Each scene shows the same named points in several views. A view is turned or mirrored, and shifted as a whole, has a little noise and may leave points out.
In the rows, zero is written as 128.

Scene 1
View 1
q_657: [116 130 148 128 153 130  82  84 100 141 166 160 132 133 138 126 125 117
 116 123 112]
q_109: [130  73  93 178 139  94 157 132 134 168 119 122 100 153 157 119 133 149
 150 116 124]
q_355: [101 149 164 119 164 130 111  86 100 130 152 144 150 154 136 137 115 120
 116 125 116]
q_945: [120 107 119 152 154 122 133 120 119 144 117 132 137 142 140 118 129 135
 131 115 113]
q_23: [119 136  96 140 166 159  87 127 104 125 112 147 162  97 126  69 147 128
  98  92 104]
q_226: [115 158 148 124 141 124  93  89 104 156 184 153 137 142 132 135 132 147
 115 135 118]
q_308: [137  78  99 161 136 114  71  98 110 168 165 169  85 117 154 112 149 128
 125 115 115]
q_460: [123  98  92 161 153 136 102 129 112 145 117 142 131 111 139  87 146 138
 120 102 112]
q_642: [124 110 119 141 154 141  84 103 103 139 138 157 129 117 138 104 139 119
 113 105 111]
q_9: [106 163 153 119 163 146  96  95  99 123 147 146 164 133 123 112 127 130
 107 117 113]
q_755: [130 114  85 166 134 116 130 135 121 167 137 131 126 123 136  96 150 165
 127 115 120]
q_450: [127 115  97 162 138 106 141 124 127 169 139 129 121 141 143 119 141 160
 136 129 120]
q_172: [119 138  97 140 157 157  76 123 106 131 121 149 158  91 125  68 154 140
  96  92 107]
q_646: [ 97 171 162 121 171 133 171 118 121 124 103 105 185 175 128 131 105 141
 123 131 112]
q_352: [141  61  95 168 139 110  89 107 116 158 145 161  87 119 157 109 146 120
 134 108 115]
q_249: [116 115 102 157 163 137 142 140 120 130  87 121 155 127 131  88 135 138
 119 102 112]
q_799: [116 125 120 143 154 124 131 116 117 149 134 134 142 142 141 118 129 144
 122 122 117]
q_452: [139  73  63 187 136 108 150 150 133 167 100 121 110 124 148  90 148 155
 138 104 118]
q_525: [130  87  93 167 144 111 127 128 123 156 120 135 117 128 144 103 140 141
 130 111 117]
q_66: [115 106 111 166 153  97 206 141 137 154  85  97 137 173 143 127 114 153
 145 129 121]
q_237: [116 149 125 148 144 111 152 120 127 156 133 119 149 155 133 123 128 163
 129 134 121]
View 2
q_66: [129 172 148 110 165 148 117 135 170 124 152 106 185 199 129  78  72 129
  99  87 140]
q_352: [135 105  89 147 111 140 166 111 160 123 113  70 139 127 133 144 129  98
 105 112 141]
q_452: [138 157  99  98 141 126 151 136 173 125 131 106 191 151 132 107 110  94
  96  82 175]
q_109: [132 131 109 126 139 153 143 127 166 113 133  81 179 178 126 113  91 109
  95  87 142]
q_308: [143  97  92 158 111 137 172 123 146 122 106  75 116 134 129 159 138 102
 107 113 132]
q_355: [156 157 167 151 135 118 140 136 141 149 128 121  65 158 135 106 126 149
 122 143 119]
q_657: [153 133 144 155 118 119 154 136 140 144 120 111  66 141 130 128 142 133
 118 139 126]
q_799: [148 152 137 132 140 128 146 143 148 137 128 110 119 173 128 113 118 128
 109 110 142]
q_450: [146 140 116 132 145 134 149 149 143 125 126  99 147 188 126 128 107 116
  98  86 141]
q_460: [145 142 104 114 127 109 165 141 157 142 118 114 137 131 132 130 135  99
 105 103 170]
q_642: [150 135 118 134 119 115 164 133 149 144 118 113  94 127 133 129 145 113
 112 127 152]
q_249: [147 190 147 101 148 111 139 148 164 152 138 137 142 146 137  86 114 123
 107 110 170]
q_525: [140 139 108 121 131 131 151 134 160 126 125  95 156 155 129 121 114 101
  98  95 153]
q_226: [164 134 145 165 134 116 152 152 117 141 119 116  63 179 123 134 134 136
 119 123 122]
q_755: [149 141 103 126 147 124 157 157 138 133 123 110 146 183 121 136 120 100
 100  86 155]
q_646: [151 204 191 116 163 115 115 154 153 154 151 148 105 186 133  66  99 154
 113 123 143]
View 3
q_172: [141 100 113 134 123 131 118 107 135 138 137 113  97 117 107 141 156 149
 129 190 125]
q_657: [149 122 105 116  70 118 148 120 146 155 156 116 102 110 119  79 107 106
 119 161 141]
q_460: [124 112 118 111 126 130 126 112 121 140 161 147 111 106 112 147 128 129
 103 178 135]
q_642: [135 119 110 109  84 118 144 120 126 151 168 133 108 105 116 105 109 108
 109 167 142]
q_355: [160 119  86 117  84 118 163 109 177 154 149 115  98 121 129  76  97  88
 116 146 150]
q_249: [143 101  90 108 171 133 140  92 176 142 139 161 102 131 130 143 123 103
 101 155 147]
q_23: [145  99 113 130 125 134 119 107 145 138 138 120  89 114 109 143 152 144
 124 186 130]
q_755: [119 138 102  89 129 118 153 106 111 131 168 145 139 120 119 117  99 119
 101 148 139]
q_226: [146 140  90 108  83 113 170 112 139 144 150 102 126 128 119  60 109 114
 122 145 135]
q_452: [112 116 109  86 174 133 130  98 118 133 165 190 127 111 124 176 109 116
  84 156 142]
q_9: [158 113  91 129  98 121 154 107 172 148 135 107  94 125 123  83 126 115
 127 159 140]
q_66: [121 125  78  74 188 130 162  87 154 135 159 207 135 138 144 140  79  75
  73 123 161]
q_352: [104 126 133  95  83 122 127 130  86 145 189 159 113  82 111 139  97 110
  89 173 139]
q_237: [139 133  77  91 148 122 172  93 148 131 150 146 136 139 132  99 100 107
 104 132 143]
q_646: [166 111  62 112 163 130 173  85 214 148 124 149 104 150 146  95  99  80
 103 127 155]
q_945: [131 117  99 100 133 129 146 103 141 142 159 157 113 115 126 129 103 103
  99 148 148]
q_109: [107 135 105  71 146 125 148 110 103 131 185 192 142 110 126 141  80  92
  76 142 147]
q_799: [138 127  95 100 126 123 156 103 143 144 156 144 119 123 126 109 103 101
 101 148 144]
q_308: [112 132 127  94  65 115 134 131  81 147 189 134 122  86 107 118 105 117
 100 171 138]
View 4
q_172: [174 162 136 127 149 133 180 179 136  71  97 141 115 142 118 107 114 145
  87  97 139]
q_945: [133 130 111 108 136 136 145 164 130  94 128 157 147 130 113 129 126 116
 114 121 107]
q_525: [138 169 112  91 149 129 139 156 133 112 110 169 147 126 118 131 159 136
 127 115 101]
q_657: [132 130 130 129 123 116 150 171 168 109 112 109 157 134 111 159 102 132
 101 143 136]
q_450: [118 144 110  89 135 141 127 163 144 108 130 187 160 135 112 126 154 127
 132 125 104]
q_460: [156 175 125 105 150 126 157 166 132  97 101 156 132 129 116 120 144 140
 106 107 114]
q_646: [128  85  69 110 114 137 157 153  93  83 157 131 134 107 111 149  87  61
 108 124  88]
q_226: [112 106 127 123 120 127 142 174 180  96 128 133 166 145 107 138  94 126
 110 146 138]
q_9: [142 114 116 133 123 123 165 174 142  82 124 109 138 133 111 141  82 114
  94 128 131]
q_308: [130 182 146 107 149 110 132 165 184 126  84 152 167 141 114 142 156 172
 121 142 132]
q_23: [173 162 134 124 151 130 181 177 128  72  97 134 113 134 119 108 114 139
  83  96 132]
q_352: [138 195 137 102 147 113 131 159 167 128  83 155 159 131 114 148 169 165
 124 135 118]
q_755: [132 153 118  98 145 142 139 166 142  92 123 189 154 144 114 109 152 133
 126 113 110]
q_66: [117 134  67  72 136 142 128 140  84 112 146 183 150 105 116 145 160  86
 143 117  59]
q_109: [116 164  98  78 143 132 119 145 127 124 121 194 162 121 117 139 179 128
 144 123  80]
q_355: [122 107 107 127 115 115 154 165 149 101 129 106 152 123 110 168  90 105
 100 145 122]
q_237: [115 115  95 101 127 143 139 160 131  92 146 167 153 130 114 127 125 100
 126 126 104]

In a view up to two points have been moved. Name them for each view, in the order of its rows, or write -.
view 1 -> q_249, q_452
view 2 -> -
view 3 -> q_642, q_755
view 4 -> q_945

Scene 2
View 1
q_343: [115 121 161 140 134 131 124 150  93 125 135 144  98 120 126 176 131 167
 121 133 143]
q_248: [ 86 168 193 162 133 125 159 145  84  96  93 186  96  86 121 164 119 137
 150 116 117]
q_814: [117  98 149 123 132 135 108 162 102 139 168 137 115 138 131 205 160 178
 118 137 151]
q_558: [ 71 171 180 181 134 107 137 155 126 102 138 178 158 114 141 204 167 111
 167 103 109]
q_316: [112 155 157 166 137 107 131 133 113 112 133 127 108 120 139 146 111 147
 131 121 129]
q_149: [ 89 137 179 150 125 139 135 154 102 114 131 175 120 114 111 194 157 147
 143 120 133]
q_796: [125 140 155 138 157 102 134 150  79 111 120 126  82 112 165 153 100 162
 129 131 134]
q_981: [106 127 162 142 129 132 121 151 104 128 145 147 115 124 128 185 144 161
 126 126 138]
q_870: [ 73 153 199 158 122 142 153 157  89 103 106 206 109  91  98 192 146 136
 149 117 122]
q_901: [102 119 177 132 127 150 134 155  79 118 124 172  91 109 105 188 144 170
 123 133 144]
q_694: [ 97 152 167 158 144 104 134 160 102 110 131 157 126 114 156 190 141 137
 153 113 118]
q_434: [123 119 145 135 144 110 112 155 102 130 158 117 113 133 159 186 138 167
 122 130 143]
q_606: [108 138 168 144 144 118 137 156  81 115 120 153  97 110 147 173 120 155
 138 125 130]
q_429: [ 99 111 169 118 151 113 127 189  75 123 140 175 125 117 166 230 166 154
 153 125 131]
View 2
q_694: [130  92 100 125 124 123 103 121 138 147 126 135 150  87 120 123 133 148
 144 131  85]
q_606: [130 109  95 118  99 113 116 128 142 144 113 131 134  98 114 116 124 134
 121 121 109]
q_901: [116 134 103 134 107 121 118 131 151 138 114 118 123 122 116 137 115 114
  93 149 132]
q_870: [124  97  68 136 147 140  95 133 178 141 119 118 114 119 114 164 111 132
 102 155  99]
q_981: [115 132 122 132 102 115 130 119 137 143 113 132 143 108 120 115 127 127
 122 134 131]
q_149: [115 114 106 142 139 133 114 126 152 141 125 126 134 116 123 145 123 132
 114 155 113]
q_248: [142  88  59 121 132 126 106 137 187 138 104 126 116 109 107 142 106 138
 111 120  92]
q_343: [120 132 120 129 101 112 131 123 139 144 113 132 140 108 119 115 126 124
 117 128 134]
q_316: [139 111 106 121 124 115 145 118 158 144 102 146 146  98 118  97 123 146
 149  94 114]
q_429: [110 107 112 132  84 118  76 122 101 148 144 122 147  90 121 137 148 126
 115 174  92]
q_796: [138 111  99 107  71  97 125 126 138 143 103 140 139  86 107  93 125 137
 133  90 112]
q_814: [107 153 151 137  89 108 132 115 108 146 125 131 156 105 126 105 140 122
 127 142 144]
q_434: [119 133 143 128  94 104 130 112 110 146 119 139 162  94 124  95 143 135
 141 123 124]
View 3
q_606: [126 150 150 107 142 132  82 120  81 122  82 128 138 147 110 115 125 143
 121 126 154]
q_694: [131 137 120 101 144 110  70 127  95 132  77 108 134 112 116 126 135 127
 101 117 145]
q_981: [117 138 138 118 142 124  95 140 116 134 101 117 127 119 100 136 103 135
 118 138 123]
q_814: [114 155 164 134 141 140  94 160 117 143  96 124 129 129  84 136  93 120
 132 169 108]
q_796: [120 160 159 107 140 121  62 145  88 125  80 125 133 164 103 129 140 165
 134 147 164]
q_316: [111 142 128 101 135 100  61 155 114 130  97 109 129 138 110 151 135 170
 116 135 153]
q_901: [111 126 155 117 143 142 112 113 102 110 115 134 130 133 100 121  88 151
 123 117 130]
q_149: [117 117 125 107 144 124 106 116 108 120 109 122 129 104 109 129  97 132
 104 107 126]
q_434: [120 163 153 125 140 123  75 164 114 148  81 114 130 132  92 137 115 126
 127 167 121]
q_248: [122 118 116  84 145 112  86  96  86 101 107 124 133 134 126 121 132 175
  98  82 171]
q_558: [138 117  81  92 148  94  75 116 104 140  85 100 129  72 129 136 133 109
  74  93 137]
q_870: [120 107 116  94 149 122 111  88  91 103 117 126 133 107 123 118 105 151
  93  72 148]
View 4
q_796: [112 107 100 151 169 129 119 137 156 153  81 153  71 141 147 145 126 141
 133 145  95]
q_901: [110 138 115 150 154 159  97 135 174 117 127 140  82 116  72 127 135 187
 165 138 145]
q_248: [100 118  93  95 188 134 106 127 125 126 128 149 121  85 138 118 133 158
 135 125 138]
q_558: [123 124 111  94  97 137 113 138 118  96 145 158 133  97 168  96 101 132
 117 137 163]
q_694: [119 116 108 120 127 137 105 137 140 115 114 154  98 116 160 117 109 131
 122 146 135]
q_343: [118 125 114 155 140 144 117 141 164 133 109 148  82 133 111 133 126 161
 155 145 127]
q_981: [122 129 121 149 117 147 116 142 162 121 123 149  88 131 117 126 116 156
 152 143 135]
q_870: [104 131 102  97 167 148  95 128 133 103 145 145 121  81 116 106 129 166
 144 130 160]
q_429: [127 125 113 137 127 162  57 142 173  83 119 147  57 120 141 114 105 129
 122 165 137]
q_814: [130 130 126 182 103 151 111 148 186 124 106 148  57 153 108 139 115 156
 154 155 122]
q_149: [116 132 114 126 128 149 105 137 148 107 136 149 107 108 113 113 120 163
 149 137 152]

In a view up to two points have been moved. Name them for each view, in the order of its rows, or write -.
view 1 -> q_814
view 2 -> q_981
view 3 -> q_606
view 4 -> q_901

Scene 3
View 1
q_701: [109 109 119 134 138 110 114 149 120 142 158 107 130 123 138 135 131 133
 110 126 156]
q_96: [126 106 123 148 144 128 119 158 134 141 174 122 133 116 145 135 134 142
 107 116 144]
q_802: [106 119  99 145 161 169 139 133 131 142 150 123 134  94 145 145 144 138
 157 123 157]
q_612: [113  99 141 142 131  92 100 165 118 141 183 111 134 139 143 131 132 143
  82 115 146]
q_432: [101 126  85 127 142 112 130 140 119 131 117 103 118 100 131 142 127 110
 149 140 172]
q_199: [ 99 110 126 123 126  84 100 151 104 149 156  96 130 139 129 134 132 130
  92 127 164]
q_6: [ 89 119 109 125 138 111 115 142 108 139 137  99 125 120 135 140 132 123
 134 132 168]
q_932: [ 89 111 125 134 142 122 112 146 109 139 159 107 131 128 145 139 136 134
 127 121 156]
q_312: [ 93 108 127 127 121  79  98 154 102 138 153  94 125 141 137 134 127 125
 101 127 160]
q_179: [108 113 123 120 145 126 118 130 111 176 164 103 146 118 120 138 150 149
  99 121 172]
q_453: [167  91 131 171 146 115 117 185 166 125 202 140 130 119 154 126 127 151
  76 109 117]
q_495: [114 133  64 138 165 169 156 127 140 136 113 119 120  65 134 146 133 118
 180 138 169]
q_492: [ 77 115 116 127 133 109 107 145 101 133 141  98 125 128 143 140 132 121
 138 130 166]
q_591: [ 99 102 144 146 139 131 106 154 113 139 185 116 138 137 154 136 143 146
 114 113 142]
q_371: [ 92 116 110 120 124  77 108 149 103 139 132  90 123 127 127 136 125 117
 112 137 171]
View 2
q_612: [136 122 101 127 132 120 104 132 142 130 156 156 115 147  83 106 128 149
 100 121 145]
q_432: [114  84 168 137 117 129 152 139 138 107  97 132 135 137 131 119 140 141
 146 105 149]
q_932: [127 113 135 128 106 141 128 146 135 126 138 140 136 136  97 107 144 145
 112 108 146]
q_495: [118  77 187 125  99 146 169 145 132 137  64 112 158 134 177 113 163 131
 136 130 131]
q_453: [133 127  67  99 147 113  88 107 131 169 120 147 114 150 127  91 133 162
  82 167 136]
q_6: [123  97 156 141 113 133 140 144 142 110 123 139 134 136 106 115 139 140
 133 104 148]
q_371: [123  97 146 149 130 120 135 137 147  96 132 152 119 141  92 120 124 142
 142  97 155]
q_701: [131 108 133 132 121 126 127 137 142 124 134 145 125 142 104 114 138 141
 117 119 144]
q_96: [133 117 115 117 122 127 117 133 137 146 128 139 130 142 117 103 144 145
 101 137 135]
q_312: [127 109 125 144 131 121 121 136 144 102 149 155 116 140  78 116 122 148
 128  95 157]
q_199: [135 111 129 147 127 120 121 137 148 108 154 157 118 143  82 119 125 139
 125 108 148]
q_802: [128 102 162 115  92 149 146 151 132 149 104 120 155 135 146 105 164 133
 107 130 130]
q_179: [154 115 151 147 104 123 135 153 156 132 157 149 129 150 101 119 145 122
 109 133 120]
View 3
q_492: [ 81 162 105 112  87 114 133  93 140 124 138 158 145 127 118 143 142 125
 149 149 153]
q_199: [103 153 123 114 106 126 110 119 128 137 138 143 146 119 112 118 191 124
 148 149 172]
q_495: [ 69 117 105 123 113  93 177  70 109 114 117 181 110 119 129 196  72 134
 160 114 110]
q_312: [ 97 161 120 109 100 128 115 112 130 131 139 150 152 123 111 121 181 123
 149 151 163]
q_6: [ 81 149 109 115  96 118 142  98 130 126 133 159 139 127 114 145 139 129
 153 139 150]
q_591: [111 156 111 122 106  88 103 100 142 130 152 143 111  94 135 154 167 125
 129 150 167]
q_179: [ 99 123 102 130 107 100 142 116 127 152 126 138 109 107 109 144 160 138
 140 125 183]
q_612: [118 152 130 115 117 110  96 114 124 135 147 147 126 100 124 132 195 118
 140 148 166]
q_932: [ 92 157 107 118  96 101 121  95 140 127 143 151 127 111 125 151 153 125
 141 146 160]
q_96: [112 137 125 120 124  94 111 101 119 131 141 153 107  92 133 158 161 121
 138 138 147]
q_701: [ 97 145 120 117 111 112 122 104 124 132 136 154 128 114 121 144 159 127
 146 140 154]
View 4
q_432: [137 103 159 139 124 108 133  94 135 108 143 121  93 131 123 119 108 139
 143 102 123]
q_96: [147 121 135 144 138 128 124  81 150 149  92 151 115 104 113 144  93 153
 116 142 132]
q_199: [150 137 132 157 114 117 109  97 166 155 123 136 118 128 128 124 110 201
 131 118 127]
q_453: [135 122 111 146 131 149 127  60 148 145  60 186 121 106 108 174  93 165
  79 171 159]
q_492: [147 116 155 139 122 109 116 105 162 142 142 130 115 130 110 126 106 163
 144 111 104]
q_802: [152  97 162 132 160 118 134  89 134 135 110 128  99  93 107 134  86 100
 140 126 112]
q_312: [143 132 135 152 105 117 108 101 170 150 130 141 121 136 120 128 111 200
 129 116 120]
q_179: [165 136 147 153 144 114 111  93 153 168 112 111 113  97 131 114  95 166
 148 114 120]
q_612: [146 138 124 152 120 130 108  90 170 165  99 154 128 119 114 143 102 198
 112 140 130]
q_591: [154 126 138 139 137 129 111  94 170 171 100 150 129 105  99 146  91 165
 123 143 107]
q_701: [147 123 141 146 126 120 118  93 157 146 117 139 113 118 121 132 102 171
 128 122 123]
q_6: [146 116 150 144 124 109 120 101 153 135 136 123 107 124 119 118 105 158
 142 108 116]
q_371: [142 126 141 150 108 111 114 101 157 134 143 127 110 140 129 116 115 188
 138 102 126]
q_495: [140  83 175 127 154 108 150  84 111  94 130 114  78 103 118 118  94  76
 148 105 123]

In a view up to two points have been moved. Name them for each view, in the order of its rows, or write -.
view 1 -> -
view 2 -> -
view 3 -> q_199
view 4 -> q_179

Scene 4
View 1
q_228: [ 99 138 132 123 106  91 131 124 124 109 131 114 163 160 133 145 128 125
 176 127 128]
q_832: [ 86 163 111 142 105  84 132 123 104 125 134 126 149 150 115 148 129 132
 175 151 115]
q_102: [ 93 145 107 148 108  82 139 110 125 117 142 140 152 144 120 143 134 139
 168 169 125]
q_477: [117 117 146 128 120 103 120 129 111 107 122 110 168 152 126 117 119 133
 174 110 117]
q_104: [ 89 138 111 149 104  77 127 118 116 117 136 119 164 151 114 139 140 138
 164 157 103]
q_628: [121 102 143 148 127 103 116 125 107 103 125 115 172 146 116 103 120 143
 166 119 104]
q_617: [108 164 108 169 141 105 130 121  78 133 124 162 125 120  95 111  95 151
 181 158 118]
q_614: [104 137 121 152 121  93 127 120 103 119 127 130 154 142 110 121 118 141
 172 143 112]
q_334: [104 123 117 159 118  86 133 114 118 113 134 137 160 141 113 122 127 144
 162 161 110]
q_466: [103 117 148 107  97  90 122 130 131  96 130  90 182 172 142 147 140 120
 173 103 122]
q_387: [101 148 119 145 119  95 130 120 104 121 130 136 147 141 115 132 117 137
 177 145 122]
q_763: [ 96 160 121 131 111  90 130 126 104 122 128 123 149 152 121 146 123 127
 182 133 124]
View 2
q_104: [119  99 125 133  95 127 113 133 113 109 131 175 132 125 139 152 125 150
 107 171 149]
q_228: [129  90 124 151 117 126 129 132 119 117 143 150 115  93 149 143 124 148
  82 138 135]
q_387: [121 107 114 152 108 137 134 116 123 117 122 133 120 127 127 141 124 134
 104 161 134]
q_614: [118 112 115 142 104 134 124 130 122 113 124 148 132 132 133 145 124 123
 110 171 134]
q_102: [121  89 128 118  90 126 127 129 124 105 128 166 134 115 142 148 133 142
 101 172 137]
q_334: [112 109 123 124  93 130 120 135 124 108 122 161 142 133 137 149 127 120
 113 183 133]
q_466: [122  96 128 160 131 122 112 163 113 122 163 166 130  82 164 144 113 140
  77 126 131]
q_628: [102 129 114 159 125 135 113 158 123 122 135 148 152 124 145 143 110  98
 108 158 123]
View 3
q_102: [149 113 101 120 141 129 146 115 103 142 145 135 114 140 156 145 117 155
 154 134 169]
q_466: [125  78 131 135 166 151 123  95 103 137 124  82 118 150 132 100 135 140
 151 150 177]
q_832: [162 106 115 123 142 139 144 128 113 159 149 155 127 131 141 135 109 144
 157 147 170]
q_228: [138  89 118 132 151 136 130 110 108 148 135 117 120 134 141 118 133 144
 149 139 172]
q_763: [156  90 118 134 143 138 130 123 116 161 141 141 130 124 134 126 124 140
 152 141 171]
q_614: [139 117 112 140 139 148 147 115 105 156 146 143 130 120 133 146 118 147
 140 130 151]
q_628: [110 117 122 158 150 163 141  97 100 151 135 112 130 128 116 139 134 145
 124 126 136]
q_334: [127 131 105 138 141 142 154 103  95 141 144 130 118 132 135 152 119 156
 137 124 147]
q_617: [155 124 103 152 118 136 146 130 115 181 157 190 147  93 126 167 119 142
 130 114 135]
q_104: [146 120 115 120 149 148 151 115 103 145 145 138 117 144 143 142 106 153
 154 145 164]
q_477: [120  97 124 154 152 154 129  98 105 152 133 107 128 127 121 124 139 140
 132 131 152]
View 4
q_477: [131 134 115 130 141 137 122 139 121  96 167 122 113 121 154 133 115 138
 146 147 126]
q_763: [128 113 116 158 111 130 126 130 116 114 143 106 125 112 147 124 119 135
 144 127 119]
q_628: [140 134 111 141 156 128 112 135 125 104 166 135 103 111 145 131 121 138
 150 158 117]
q_614: [136 112 115 163 125 118 113 127 124 120 147 115 118 110 139 128 127 129
 145 143 108]
q_387: [133 104 119 165 115 119 115 126 128 117 142 103 125 116 141 126 124 124
 147 134 115]
q_466: [121 149 106 110 124 170 143 155  99  96 162 115 120 127 156 145 115 150
 141 125 118]
q_102: [127 113 109 153 109 139 116 141 116 128 129  98 131 117 128 141 137 124
 143 130  88]
q_104: [136 119 103 162 113 137 123 137 105 128 134 108 125 100 133 134 135 139
 141 127  87]
q_617: [137  78 131 199 118  80  95 106 149 128 140 106 122 107 140 109 125 111
 151 145 124]
q_832: [126 104 113 171  97 130 126 126 111 123 131  96 132 105 140 125 126 135
 140 118 107]
q_334: [138 112 109 162 131 124 106 132 124 130 136 113 120 108 126 136 140 126
 148 146  92]
q_228: [124 124 114 134 112 148 131 142 113 104 147 102 129 127 149 139 119 134
 143 126 115]
View 5
q_466: [122 133 115 128 108 156 111  95 161  97 148 152  95  84 107 149 116 157
 154 144 133]
q_334: [129 114  63 132 139 171 144 118 163 132 113 132 148 122 110 153 100 126
 164 123 144]
q_617: [137 127  69 119 164 156 172 141 139 152 105 117 171 138  96 114 126  82
 158 107 148]
q_228: [125 124 106 121 127 151 128 104 151 113 132 136 120 101  93 146 108 136
 153 133 138]
q_477: [122 140  95 130 125 155 135 119 166 120 148 150 113 106 117 136 135 129
 157 133 131]
q_104: [139 112  73 133 133 173 128 107 147 117 106 130 141 102 101 146  92 138
 165 127 147]
q_387: [131 121  88 122 144 158 146 118 146 130 117 129 144 117  93 135 112 114
 155 120 145]
q_832: [141 115  89 123 142 161 134 107 132 120 101 122 146 100  82 133  96 122
 158 127 151]
q_102: [126 106  81 122 134 164 136 101 153 124 111 126 142 113  93 158  86 133
 156 126 148]
q_763: [134 125 103 118 139 152 136 107 136 116 118 130 133 102  86 129 110 119
 153 128 146]

In a view up to two points have been moved. Name them for each view, in the order of its rows, or write -.
view 1 -> q_102
view 2 -> q_228, q_387
view 3 -> q_334
view 4 -> q_763
view 5 -> -
